A landscape with many valleys, sampled at points; each row gives a point and its height.
A ball rolls from a point to whichever of its 2 nearest points has the largest drop for the distance, and stops where none of them is lower. Distance is the straight distance between rows; heights are no part of it.
(897) height 297: [131 125 154  92 137 126  64 138 141  71 161  96 131 115 135 143  97 161
 109 165 104 131 123 133 140  87 126 131 111 101 125 152 108  93 150 150
 127  76 125 106 179  56 174 112 124 172 118  87 136 115 145 143 168 161
 144 141 152 180 119 160 131 117]
(11) height 734: [135 134 136 145 171 138 110 110 129 140  96 153 127 133 136 151 122 125
 123 149 128 121 134 106 124 157 124 140 120 123 104 117  97 125 118 137
 110 136 142 111 107 123 111 168 146 148 150 165 129 118 136 129  89 144
 127  88 134 106 115 134 148 109]
(555) height 374: [139  97 146 144 100 180 172 104 147 165 124 139 141 125 109  95 135  72
 145  81 154 124 122 161 103 133  91 124 183 113 160 152 121 156 123 118
 107 154  80 178 134 173 123 117 101  59 121 130 131 173  74 152 125 111
 126 153  91 134 119 107  77 185]
(315) height 504: [ 95 199 159 151 115  84 134 168 134 104 215  92 158 168 137  90 127 187
 147 153  75 155 164 118 169  49 194  93 110  96 114 140 121 124  73 133
 102 116 164 121 144 142 167  88 115 123 135  95 142  90 129 161 183 196
 160 106 161 173 101 103 135 129]
(60) height 193: [158 148 161 142 159 162 132 164 136 121 164 140 121 154 157 107 146 122
 135 115 139 113 149 145  87 121 129 118 123 106 145 154 126 120  91 101
  44 160 159 196 125 195 115  94 129 111 172 167 175 123  85 159 103 109
 129 135 109 128  72  92  68 196]
(577) height 386: [ 86 123 111 179 169 159 129 109 161 199 124 140 115  88 110 118  88 101
 112 158 164 120 178 124 184 124 130 128 152 137 185 143 151 167 132 146
 148 127 124 120 121 180  81 117  90  75 148 139 155 123  86 143  60 116
  94 141  93  95 136 197 110 135]
(329) height 346: [132 138 122 115 120 128 117  62  83 148 117 137 110 139 107 156 174 102
 141 107 125 151  98  99 126 171 113 155 153 145 119 124 128 139 155 129
 156 124  75 113 149  92 130 158 107 107 144  96  98 151 169  88 136 116
 137 155 135 116 122 141 134 105]
(1053) height 855: [159 178 138 139  62 131 129  67 123 132 104  80 131 139 111 116 168 113
 119 131 142 162  71 145 167 142 112 141 140 138 112 126 161 154 181 127
 139 140 105  97 160  55 152 130  92 127 121  72 150 172 165 171 163 117
 140 203  75 164 135 142 107 120]
(757) height 775: [ 99 121 147 141 183 139  96 146 139 127 144 149 137 129 151 126  91 149
 133 154 106 110 157 126 114 119 144 128 124 112 128 132  95 110  75 143
 104 120 173 120 120 140 120 138 149 154 148 160 135  90 116 120  92 156
 134  61 166 131 109 130 146 126]
(350) height 69: [161  81 146 110 142 161 132 122 114 111  91 167 126 136 147 130 103 123
 135 109 142  99 101 131  47 153  95 136 143 104 134 127  96 127 102 126
  97 136 117 177 113 136 131 152 165 155 113 184 118 145 107 102 102 116
 129  86 147 124 114  72 119 164]
(499) height 433: [164 100 134  57 116 128 133  96  62  94 104 172 102 124 131 153 212 126
 143  79 110 167  59  86  84 185 120 167 135 193 113  97 115 112 165 128
 161  98  47 142 135  75 152 147 121 129 143 111 101 167 181  78 144  61
 141 145 136  89 126 107 122 100]
(992) height 257: [162 132 156 146 106 158 148  62 109 147  79 138 159 170 115 128 128 125
 140 120 134 128  73 120 102 164  79 128 167 112  96 126 108 145 133 144
 128 140 101 124 126  81 152 175 121 135 117 104 103 169 154 118 148 134
 140 128 142 140 115  97 141 126]
(14) height 450: [128  82  85 135  61 136 219 147 153 144  78 110 142 130 117 127 144 109
 120  86 155 108 118 139 106 138 107  94 105 143 146 104 169 162 167 105
 147 200 137 151  77 168  87 133 171  90  81 169 115 159  94 110 144  85
  86 158  93 143 159  82 139 137]
(4) height 288: [111 138 100 130 133 118 109  99 121 165 127 139  89 117 111 142 142  97
 132 121 141 139 131 110 141 143 125 144 143 146 147 131 142 129 155 133
 152 127 108 104 131 124 101 136 109  99 134 111 106 130 131 103 110 133
 125 154 116 107 132 174 127 115]
(643) height 381: [ 99 194 118 143 126 123  86  84 102 144 119 109  94 123 106 150 129 127
 121 187 126 148 124 111 194 124 140 151 151 146 126 132 154 130 178 136
 145 112  98  66 150  71 126 141  93 131 148  74 133 155 171 146 113 129
 125 182 108 124 119 206 131  98]
(495) height 159: [180  83 155 144 190 158 111 157 167 102  73 144 144 102 157 144  70 145
  80 180 146  93 117 138 114 141  92 128 104  94 115 120 116 118 119 148
  95 148 158 138 118 120 111 134 152 208 140 178 166 109 120 166  90 108
 107 114 131 112 132 134 107 143]
(535) height 741: [179 163 173 202 133 181 139 118 154 116  85 115 200 177 117 106  84 149
 114 190 149 156 126 158 144 136  86 104 137  68  87 149 106 134  91 151
  71 146 181 135 130 114 151 153 110 162 128 148 175 121 138 211 134 156
 125 132 122 162 114  88 129 134]
(552) height 304: [175 139 164 108 127 146 132 177 153  98 150 121 124 142 150  85 142 124
 124 108 139 129 118 163  76  99 129 118 109 115 142 140 135 124 129  92
  65 150 164 198 153 144 139  71 132 140 130 146 161 118  99 173 142  99
 141 156 112 157  96  77  56 203]
(429) height 411: [ 96 164 126 146 118 118 148 191 182 125 189 104 146 147 150  75 123 155
 145 115 116 113 171 152 139  58 172  89 118 115 143 150 159 132  88 111
  95 151 177 158 121 180 119  65 125 110 135 135 149 109  86 146 139 164
 124 106 123 129 109 101 108 164]
(434) height 549: [ 89 136 106 166 134 119 192 169 163 145 133 128 156 154 141  81 105 135
 140 104 145 116 178 128 141 126 170  95 115 117 144 103 141 147  60 106
 115 177 192 123  78 212  80 135 182 115 123 190 139 103  88 108 104 159
  97  63 115 119 144  93 153 122]
(401) height 388: [ 93 131 142 141 122 149  96  80 110 164 167 126 149 153  97 150  89 122
 146 132 105 123 138 131 144 120 108 139 182  88 121 166  89 125 110 150
 147  89 109 124 160 101 155 158 101  94 111  78 102 143 116 105 164 191
 135 121 170 155 127 161 162 115]
(1075) height 491: [ 98 174 111  82  71  87 125 134  86 129 209  91  81 137 151 112 189  83
 158  49 120 178 153 107 152 119 192 132 137 143 145 133 148 101 140 113
 142 116 118  95 137 167 129 105 117  93 131 129 119 114 122  97 160 147
 155 150 111 153 167 148 130  96]
(308) height 301: [ 68  71 100  66 129 101  98 159 141 111 143 123  99  70 130 150  96 154
 119 107  98 100 136 138 131  95 134 133 112 144 140 136 134 109 143 147
 198 100 111 114 143  90 153 120 120 164  91  86  80 118 129  93 155 155
 146 108 169 121 157 173 149 117]
(491) height 490: [118 224 151 165  93 124  99  98  91 129 174  82 129 172 114 112 160 114
 152 160 124 188 131 124 174 111 173 137 152 101 111 140 116 126 125 125
  89 100 143  95 158 116 153 133 112  85 142 107 160 115 141 159 148 167
 148 168 118 180  99 134 141 112]
(676) height 673: [167 153 114 107 135  73 106 157 131  77 114 130 130 154 155 122 158 148
 124 117 113 150 117  95  96 138 181 139  81 142  93  78 107 103 121 121
  94 115 146 114 126 101 141 136 161 168 137 197 135 102 174 145 126 131
 154  86 138 127 124  92 144  76]
(377) height 424: [134 105 146 116 112 156 126 105 130 140 150 131 109 103 122 117 119  83
 140  91 145 125 128 158 104 122  96 133 168 123 174 155 134 136 143 125
 122 124  77 182 165 128 142 108  91  71 120 102 114 163  82 134 135 119
 136 174 113 152 122 153  68 176]
(916) height 45: [ 88 119 101  84 170 100  80 199 116 114 178 154  57  72 160 111 130 117
 119 114 139 144 182 108 121 107 160 148  99 168 190 128 137  76 142 114
 130  95 120 140 131 172  88  76 110 126 154 151 145  89  91 107  71  98
 122 122 125 105 140 185  96 149]
(775) height 629: [132 101 151 188 193 180 107 124 177 146 111 126 149 101 130 119  59 137
 102 187 154  94 160 148 160 121 104 113 148 102 150 160 127 135 106 145
 104 134 150 134 136 149 119 115  99 129 158 143 179 123  85 177  69 125
 100 138 100 116 120 176  98 166]
(86) height 524: [ 93 186 126 113  97  73 104 132  89 128 206  92 105 154 149 114 165 119
 156  88  94 168 158  97 151 102 207 122 124 130 119 117 121 102  93 132
 130  99 125  90 131 143 155 107 126 110 130 117 127  92 131 110 169 172
 167 112 146 156 153 136 153  89]
(631) height 589: [127  78 125 103 178 130  92 106 102 144 109 183  95  93 111 185 142 122
 125 129 127 113 113 114 105 172  90 163 137 151 126 126 102 118 143 141
 161 105  94 120 126 107 119 173 132 137 140 122  83 125 148  81 103 103
 134 108 168  82 118 145 153 108]
(310) height 403: [143 103  94  79 131  96 104 151 101 109 127 159  81 101 141 147 179  95
 124  87 144 140 122 102  83 158 149 155 105 177 153 107 121 104 173 112
 143 114  87 136 124 129 103 125 124 120 139 158 119 127 138  98 103  82
 131 138 123 102 132 136 123 116]
(869) height 652: [153 175 146 167  93 111 163 159 164 106 114 104 185 186 126  86  89 166
 125 146 101 135 133 148 137 107 140  93 116  72  96 114 112 134  87 155
  97 144 190 121 131 111 168 124 149 159  89 142 121  97 168 163 160 185
 139  96 154 169 141  77 148 115]
(845) height 402: [180  86  96 149  73 132 228 132 134 132  31 117 157 145 113 121 148 123
 121 110 158 132  86 131  96 164  94 103  98 134 102  85 162 160 152 108
 131 201 131 147  66 136 102 150 169 146  91 161 123 161 124 127 150  75
  94 153  76 125 162  59 131 128]
(285) height 544: [110 101 141 109 164 145  73  99  65 154 155 179  94 111 106 178 121 117
 151 147 129 133 137 122 130 160  89 174 159 134 149 150 100 107 142 141
 138  79  86 121 154 108 130 156 106  96 149 111  97 121 136  90 105 127
 138 133 188 127 120 179 138 110]
(669) height 192: [119 127 125  98 117 116  95 116 130 111 151  91 109 106 121 145 113 137
 119 119 106 122 123 122 159 100 131 135 140 134 138 151 136 118 163 154
 156 103 104 111 157  87 161 102 102 142 107  75 122 135 135 128 167 149
 137 160 128 147 140 177 117 114]
(1001) height 396: [127 151 163 136 163 131  68 138 112  90 182 110 146 160 134 139 108 155
 126 192 100 137 144 121 148  79 143 126 125  88 120 165  92  93 118 136
  75  83 147 120 162 101 167 120 121 140 151 104 143  96 132 158 148 167
 146 127 176 170  92 135 143 125]
(392) height 338: [155  57 164 139 216 160  79 142 150 100  95 159 110  61 157 166  80 148
  77 193 144  78 134 123 140 131 100 161 109 115 151 131 119 105 146 149
 107 115 140 114 129 109 120 121 142 186 157 143 159  99 113 154  62 101
 113 121 143 105 123 185 115 151]
(681) height 277: [130 102 107 127  85 132 178  80 110 173 109 143 117 130 108 134 161  79
 148  71 152 133 109 122  98 152  90 122 161 132 153 127 132 158 150 118
 162 152  80 137 105 151 115 137 123  71 109 106  91 167 110  72 135 109
 127 150 109 118 150 110 121 133]
(174) height 191: [189  78 165 119 168 165 125 146 137  83  69 153 137 128 157 130  92 131
 110 141 150 115 107 137  67 156  95 133 115  86 114 119  93 124 100 132
  74 158 154 168 112 146 122 129 176 185 126 211 154 133 102 138  81  94
 122 103 135 121 136  71  90 173]
(83) height 453: [122 133  96  86  84  85 131 132  94 123 149 130  95 135 132 125 188  85
 142  63 138 168 132 104 112 156 175 136 119 172 151 106 135 110 156 117
 139 127 105 114 120 152 101 126 138 103 132 148 118 120 130  85 132 111
 140 135 110 128 157 132 145  99]
(601) height 185: [173 162 133 168 105 139 172 161 161 127 108 110 168 173 130  84 133 120
 139 116 160 144 132 153 103 131 144  95 112  92 119 117 133 136 103 120
  68 175 174 157 117 167 118 116 152 142 124 170 159 110 108 171 126 130
 122 125  94 139 117  65 100 159]
(6) height 223: [147 105 108 140  77 130 196  68 126 170  82 124 134 129  97 148 172  96
 125 111 144 102  79 137 138 152  79 116 155 148 117 124 161 178 171 127
 192 164  86 120 111 109 114 142 111 102 114  67  84 187 146  98 144  89
 123 167 109  99 134 107 119 135]
(395) height 692: [134 133 120 170 164 140 116 119 153 149  93 126 129 120 127 134  97 128
 119 177 152 125 140 127 154 131 125 135 122 118 130 128 133 136 136 138
 109 140 146 111 122 116 115 144 117 147 150 148 164 125 126 160  82 126
 114 135 101 129 129 174 120 129]
(278) height 284: [ 67 129 115 101 107 113 120 136 139 131 186  94 123 112 138 119  96 134
 143 101  97 126 153 141 148  81 141 120 151 118 140 160 133 117 107 139
 149 101 125 129 148 137 149  98 104 118 101  93 108 125  92 112 162 181
 129 128 146 140 144 160 131 126]
(881) height 454: [158 171 167  80 127 117  87 141  80  84 205  82  98 146 146 110 170 121
 140 112 105 173 128 115 144  96 166 150 117 128 136 157 114 103 148 107
  91  76 129 153 182 112 167  88 111 120 148 104 167 105 140 158 170 128
 158 189 124 188 109 137  82 137]
(854) height 832: [155 190 141 189  76 161 138  81 135 157  91  92 153 143  99 119 140 109
 123 168 165 160 109 167 174 131 106 141 142 121 108 133 161 155 168 136
 102 139 111 104 141  89 146 137  83 123 126  90 188 171 143 209 125 123
 129 206  64 168 120 152 107 144]
(61) height 537: [138  76 129 103 206 133 133 125 106 138  75 199 105  84 123 213 118 149
 118 154 125  92 116 108 101 191  90 166 113 174  90 104 102 128 127 129
 186 129 124 114 101 132  93 189 147 154 156 139  88 122 170  77  84  90
 121  78 175  44 113 134 175 116]
(1088) height 172: [139  91 157 114 115 159 122 123 110 129 145 158 152 153 140 123 101 129
 148  94 121 105 111 141  51 132 117 122 173  99 115 139  94 126  79 136
  98 119 133 177 139 146 163 128 155 121 100 141 107 136 103  96 140 141
 130  94 173 144 119  79 130 171]
(732) height 324: [132 137 154 146 143 157  96  52 106 148 107 140 153 153 104 162 102 127
 136 170 115 123 108 122 128 151  80 148 171  98 104 143  94 129 136 147
 118 113 111 111 147  73 161 183 109 125 135  91 105 162 146 117 136 159
 136 132 158 146 110 145 162 104]
(33) height 437: [133 122 159  95 120 155  78  69  56 122 174 110 104 127 105 157 141 114
 146 145 124 157 110 121 151 136  93 166 165 128 149 173 102 107 161 127
 123  65  71 122 189  68 171 141  93 100 146  72 116 153 137 122 152 132
 145 185 144 169 119 179 122 115]
(265) height 351: [ 51 149 118 107 107  81 127 171 156 122 184  94 129 107 141 108  94 173
 138 105  75 122 172 124 163  47 174  89 115 113 127 131 128 120  92 137
 144 106 135 105 129 134 163  78 120 143  98  92 122 109 117 120 169 203
 151  90 161 148 150 143 129 126]
(345) height 332: [ 96  58  77  70  93  87 124 159 154 106 115 118 106  64 124 156 107 139
 101 112 109  90 117 141 122  82 113 118  92 164 153 125 158 140 176 138
 217 125 114 139 115 105 130 108 140 150  66  96  74 131 128  85 146 112
 109 130 135 102 178 142 135 133]
(963) height 54: [152 166 153 178 159 152 142 150 152 135 145 123 157 179 151  91 125 120
 141 136 141 139 154 134 122 142 137 100 130  92 116 145 128 135  74 116
  62 173 188 161 108 208 101 116 139 130 176 185 171 107  98 159  99 139
 120 110 108 127  91  85 106 166]
(218) height 322: [163 106 126 100 168 105  87 164 124  93 125 158  82 107 168 123 158 102
 111 113 154 144 135  98  79 152 150 160  97 154 145 102 108  94 148 108
  95 114 128 144 135 141 105 115 145 149 158 186 153 112 120 130  79  75
 128 121 115 110 115 118 103 127]
(284) height 405: [102 163 123 114  71  77 151 138 148 111 176  83 149 142 140 104 116 172
 126  96  80 145 137 130 161  67 184 100 126 111 107 122 129 115  92 147
 140 110 148 109 143 105 173  91 144 143  84  97 111  99 138 121 205 200
 153 109 141 165 156 113 152 103]
(1079) height 500: [133  97  90 157 115 137 170 143 173 156  82 121 145 114 121 113 116  98
 110 120 156 101 132 146 118 125 128 100 111 127 144 115 150 162 143 119
 131 173 147 138  89 169  90 127 138 101 108 164 139 138  92 141 107 105
  90 137  74 129 153 123 114 144]
(34) height 442: [109 216 118 132 102 112  76  80  74 140 167  95  98 149 104 142 161 122
 141 151 111 179 134  99 189 126 167 171 154 127 129 140 123 119 156 125
 119  89 107  68 167  87 143 145 104 105 149  94 146 130 169 141 132 159
 134 174 125 155 119 175 145  78]
(684) height 456: [136 205 154 137  65 105 148 153 135 110 193  69 151 169 140  86 141 156
 147 112  96 162 122 147 164  81 183  97 119  94 108 152 133 135  94 130
 104 124 162 126 155 127 172  86 134 126 106 101 138  91 143 165 200 189
 160 139 133 185 119  97 135 132]
(861) height 148: [149 102  84 122  82 106 182 117 143 138  77 109 118 108 109 144 167 117
 101 123 137  92  77 152 138 124 101 106 106 167 120 113 191 165 199 126
 198 157 103 121  97 101 117 121 128 130  94  78 105 164 145 117 163  80
 102 184  99 109 157 121 108 130]
(167) height 476: [ 83 170 174 150 162 116  94 169 103  99 227 112 162 175 131 122 107 192
 136 204  71 136 156 104 149  55 152  90 109  90 116 171  90 105  78 131
  72  98 171 131 147 148 169 112 127 121 154  97 136  86 125 158 157 174
 161  79 197 162  84 102 149 133]
(110) height 176: [175  88 166 149 147 184 135  79 127 131  83 149 161 150 120 132  95 122
 132 131 137 121  96 141  83 159  74 126 168  88 123 141  90 132 102 137
  87 139 111 163 134 115 143 151 130 135 119 135 125 160 118 137 119 126
 130 120 128 140 119  99 113 149]
(740) height 202: [127 122 114  76 159 110  91 204 115  92 179 148  68 101 173  97 154  99
 125 102 151 133 163 123  78 122 171 142  91 162 172 115 147  89 130  90
  96 118 143 160 130 182  84  77 134 136 155 182 153 106  93 119  79  99
 135 131 120 115 121 125  94 164]
(714) height 196: [ 96 104  94 116 156 119 105 156 130 150 139 168  84  87 130 123 120 104
 127 117 146 125 162 121 127 132 132 146 124 151 180 133 134 110 140 124
 150 121 119 130 120 162  82 113 118 113 130 142 115 103 103  95  77 110
 123 122 124 105 140 172 119 133]
(142) height 492: [ 75 151 111 143 131 119 150 194 143 123 187 135 156 163 158  74 133 143
 154 107 123 106 187 137 118  97 171  90 111 129 145 124 149 125  62 100
 101 170 191 153  92 223  91  89 164 116 144 184 149 113  77 105 104 150
 116  67 139 117 109  87 143 151]
(387) height 533: [175 115  87  66 106  66 128 133 109  81  95 134 126 117 122 163 190 155
 108 102 107 136  44  94 105 179 147 165 112 204  81  69 136 105 174 100
 184  96  85 110 122  61 131 134 123 156 142 129 107 148 218 115 165  64
 129 134 131  62 126 109 145  66]
(416) height 472: [ 70 107 115 185 189 161 162 108 173 198  96 142 141  78 119 128  62 145
 105 183 146  96 177 122 202 128 112 118 136 135 157 136 141 185  93 154
 176 154 140 100  91 184  83 160 113 108 144 137 163 121  96 136  63 131
  64  93  95  73 148 187 135 115]
(145) height 608: [114 174 124 157 118  84 146 151 147 107 115 110 161 161 137 108 108 175
 126 141  85 141 147 109 139 114 169 105 100 100  86  84 114 117  88 149
 110 124 170  89 112  98 150 143 157 168 102 145 112  88 171 142 134 196
 156  61 165 149 138 104 180  81]
(722) height 387: [157 148 147 104 122 141 106 152 136  98 178 100 112 126 147 107 150 110
 134 106 129 141 120 149 112  99 138 122 129 120 147 159 137 105 145 109
  91 117 136 173 170 131 146  75 112 117 141 111 158 121 100 157 156 119
 145 182 103 166 107 121  62 172]
(485) height 390: [154 111 135  93  89 135 152  65  69 134 115 144 111 146 133 125 197 109
 162  65 122 162  59 103 101 165 113 143 154 149 134 113 130 141 156 125
 160 122  54 135 133  82 159 151 125 109 120  77 103 174 152  80 160  95
 153 157 114 125 142  96 111 119]
(840) height 343: [182 138 103 146  50 110 227 151 157 113  59  94 151 151 119  84 155 118
 126  88 159 151  84 162 115 138 134 100  94 121 125  94 161 143 159 110
 110 187 144 141 103 114 123 118 161 139  88 158 143 126 134 161 155  90
 119 161  82 159 151  57 113 133]
(462) height 255: [113 119 168  93  99 148 117 161 117 121 193 136 147 153 150 113 118 154
 154  80 108  95 131 173  54  90 131 102 155  98 114 159 127 124  70 109
 100 126 143 192 147 166 161  90 135 118 105 143 111 136  93 108 161 144
 135 101 179 138 102  60 124 187]
(718) height 295: [132 159 125 147 144 135 106  73 123 135  83 122 125 122  84 173 117 135
 108 216 137  99 108 148 176 132  93 145 151 153  88 125 169 143 180 143
 165 135 107  70 139  57 133 148  93 163 141  57 117 154 185 153 133 114
 121 174 116 113 116 186 143 106]
(591) height 274: [164 142 117 136  47 128 210 185 167 112  96 100 163 165 127  77 137 123
 128  85 156 136 120 175  94 114 143  85 107  97 131 107 158 135 110  95
  85 186 178 171 105 159 135  96 180 135  88 185 147 116 108 152 166 120
 116 135  96 157 144  31 109 166]
(235) height 407: [ 94  63  90 115 160 120 157 121 119 181  93 186 104  84  91 193 130 121
 123 132 131  80 141 114 126 167  71 132 117 170 130 124 145 157 128 129
 242 142 130 116  84 167  70 174 138 108 115 102  61 127 135  53  96  92
 105  92 157  45 134 138 175 114]
(159) height 564: [ 97 190 119 134 116  61 108 145 114  99 169 117 144 157 137 128 159 149
 138 118  70 154 146  87 140 103 211 130 106 123  92  91 108  95  95 136
 126 103 135  78 124 103 163 133 155 139 111 136 123  80 165 135 159 178
 153  68 169 151 138 130 181  62]
(956) height 42: [ 69 100  96 132 168 111 129 137 170 135  84 142 123  69 117 158  89 160
  98 166 106  88 149 109 179 110 113 120  91 164 128 115 155 133 154 142
 204 123 130  73 102  91 115 149 119 159 118  79 102 126 153 112  97 142
 121  99 135  92 137 185 158 112]
(185) height 296: [ 87 130 113 139 168 138 107 146 135 172 180 143  83  91 134 104 114 104
 130 132 154 129 184 130 149 124 130 139 149 147 199 150 142 130 134 125
 130 112 128 136 136 195  89  90  88  70 151 134 143 106  80 121  68 116
 112 137 107 113 131 198  90 157]
(703) height 806: [159 196 136 221  92 157 166  97 151 166  69  96 171 165 102  96 125 127
 124 155 167 162 121 171 172 141 114 113 141  91  93 122 150 154 118 139
  92 169 146 104 122 123 123 142  98 137 120 135 181 149 139 201 124 143
 118 171  69 157 122 122 131 142]
(754) height 241: [139  60  70  83 104  98 148 148 132 110  80 131 108  84 111 159 150 127
  82 114 130  87  94 128 105 127 103 116  72 187 133 104 165 145 196 110
 201 141 112 143  94 101  93 117 155 142  83 109  90 154 143 105 150  64
 104 154 117  96 160 109 131 129]
(1084) height 373: [147 117 150 132 139 159  88  87 115 138 135 126 103 107 107 139 120  96
 134 151 145 133 124 147 141 123  86 152 162 127 160 152 127 128 178 134
 118 103  82 135 176  93 138 117  87 103 141  95 134 157 117 140 125 117
 133 185 115 149 124 179 100 143]
(1027) height 494: [144  88 161  92 172 150  59  87  56 117 140 166  85 109 105 185 148 124
 132 169 130 133 107 121 129 160  78 185 148 137 144 153 107 106 184 132
 140  64  58 112 181  57 151 146 102 120 151  85 106 151 158 102 126 101
 140 170 180 137 116 179 129 108]
(275) height 444: [107 154 161 134 118 160 100  95  98 135 210 113 158 169 108 124 113 124
 170 123 112 142 146 145 131 111 117 131 190  95 128 194  83 113 103 121
  93  88 115 164 167 138 165 128  97  70 141  89 118 142 105 131 170 169
 146 136 166 165 102 130 131 139]
(539) height 323: [127 105 117 119  90 141 171 128 117 151 133 128 119 123 121  99 151  73
 149  56 159 136 134 147  89 140 121 126 156 134 172 120 140 142 133  99
 124 158  98 167 117 174 100 120 136  71 116 137 120 152  86  94 126 102
 122 156  97 134 132  96 107 167]
(225) height 875: [133 180 118 128  61 108 130  85 115 144 141  78  99 137 128 113 176 102
 136  94 122 170 106 120 160 140 163 145 148 138 130 116 151 131 161 125
 140 131 103  98 141 105 137 114 119 100 127  96 128 140 148 132 155 133
 138 183  88 144 149 147 125 101]
(1059) height 493: [124 136 165  91 146 147  77 119  63 120 215 127 107 159 133 137 149 116
 172 109 112 143 139 134  97 121 131 147 160 109 135 169  86  96 107 122
  84  77 101 162 169 146 160 117 122  90 150 110 119 120 105 118 166 137
 161 137 185 171 102 125 116 155]
(203) height 697: [167 160 178 168 113 154 123 133 159  91 124 108 198 181 126 105  87 161
 113 187 128 139 119 158 120 114 104 100 140  58  94 157  99 114 101 145
  85 122 173 132 157  99 179 131 130 170 110 124 130 111 152 180 165 172
 141 115 144 186 107  90 134 130]
(208) height 587: [174 106 127  69 128 104 111 128 104  77  90 149 129 123 138 149 167 150
 120 104 108 127  65  99  67 173 132 159 108 165  84  84  96 102 144 120
 139  99  92 131 130  64 154 150 150 178 139 153 112 143 192 103 154  93
 147 108 153  99 127  89 156  78]
(332) height 650: [164 148 100 124 151  89 136 158 139  89  81 146 135 142 152 118 157 125
 127 120 143 149 131  90 109 170 182 139  69 148 107  68 110 108 113 113
  89 148 164 109  84 152  97 147 178 166 155 228 148 116 157 142  91 112
 128  83 102 101 134 102 151  81]
(202) height 481: [149  95  94  53  79  83 145 129  95  96 106 137 106 103 136 159 203 128
 126  55 125 133  78 102  86 164 141 147 100 199 116  85 139 128 163 107
 189 115  72 131 110  91 125 141 143 141 120 123  92 158 172  69 170  64
 132 138 127  83 152  90 148  90]
(372) height 190: [ 98 128 106 128 151 114 111  94 136 132  91 128 128  87 102 170 103 166
  95 187 119  91 116 127 185 112 108 131 119 160  96 117 165 129 171 150
 199 115 116  68 134  64 128 143 108 160 116  45  91 149 180 120 136 139
 123 135 134  86 125 191 151 100]
(39) height 562: [138  83 121 172 159 178 152 128 179 165  88 131 145  98 123 116  65 116
  96 156 166  88 147 156 147 130 111 113 127 125 146 130 144 167 123 149
 119 163 141 150 112 183  91 128 119 123 135 155 169 127  75 168  84 107
  80 138  80 104 142 159  99 160]
(428) height 547: [ 96 122  98 202 158 147 171 127 200 167  83 118 165 106 122  93  72 152
 103 171 160 110 162 136 202 110 133  97 128 121 145 117 159 170 104 153
 138 152 154 109  90 167 105 127 119 122 135 144 172 122 101 179  81 135
  80 119  74 108 146 168 116 134]
(13) height 599: [129 136 108 146 139 113 163 165 140 121 110 146 150 165 145 104 128 104
 143 114 152 133 152 103 117 164 160 114  95 125 120  84 122 134  82 118
  96 180 176 133  73 200  84 156 188 146 142 222 133 111 113 113  93 126
 113  68 103 116 138  81 169 103]
(358) height 330: [ 85 133 136  98  82 126 139 175 148 114 209 113 146 143 151 104 109 161
 152  82  93  91 153 174 116  60 146  80 146 111 122 169 150 126  91 112
 117 132 164 177 146 164 154  59 122 120  97 130 121 122  88 128 174 174
 124 110 156 135 126  85 110 170]
(770) height 777: [155 176 154 214 140 165 146  98 149 163  94 115 177 175 115 100 102 128
 128 174 141 147 141 147 162 157 114 103 152  80  88 131 118 154  74 143
  76 167 166 121 120 150 124 153 113 136 135 171 179 121 121 173  97 153
 117 121  92 145 111 111 128 131]
(304) height 630: [155 139 137  91 152 101  80 121 102  77 120 148 134 151 143 144 162 139
 132 131 106 152  92  79  83 169 159 172 106 143  84  97  72  87 139 131
 108  76 108 104 142  73 157 152 147 154 154 167 125 125 185 136 140 113
 164 100 158 132 122 106 159  64]
(538) height 209: [ 54  59  93 133 186 121 160 151 172 159  78 167 109  44 120 172  84 164
 106 170 108  74 161 107 183 122  97 116  86 180 133 112 159 159 126 131
 231 137 140  88  74 141  78 165 139 141 124  90  95 118 133  97  82 119
  97  57 140  57 142 171 158 109]
(260) height 475: [116  58 108 123 195 130 161 127 127 149  57 180 118  78 118 209 105 138
 113 158 134  80 136 104 130 177  79 139  95 160  97 109 126 165 113 125
 209 144 151 119  71 168  61 205 167 156 139 141  93 123 144  82  79  88
  93  64 143  30 135 131 185 114]
(696) height 328: [ 58  54 108 138 184 136 129 136 151 180 101 174 115  64 118 152  92 127
 113 145 127  85 153 123 139 141  84 138 117 146 163 137 130 143 102 135
 206 137 138 116  92 170  87 172 132 114 115 126  97 110 113  76  80 112
 106  67 153  65 150 168 164 128]

For each start below, name the point where the ball stops.
(1079) -> (963)
(13) -> (350)
(535) -> (916)
(1059) -> (350)
(208) -> (916)
(631) -> (956)
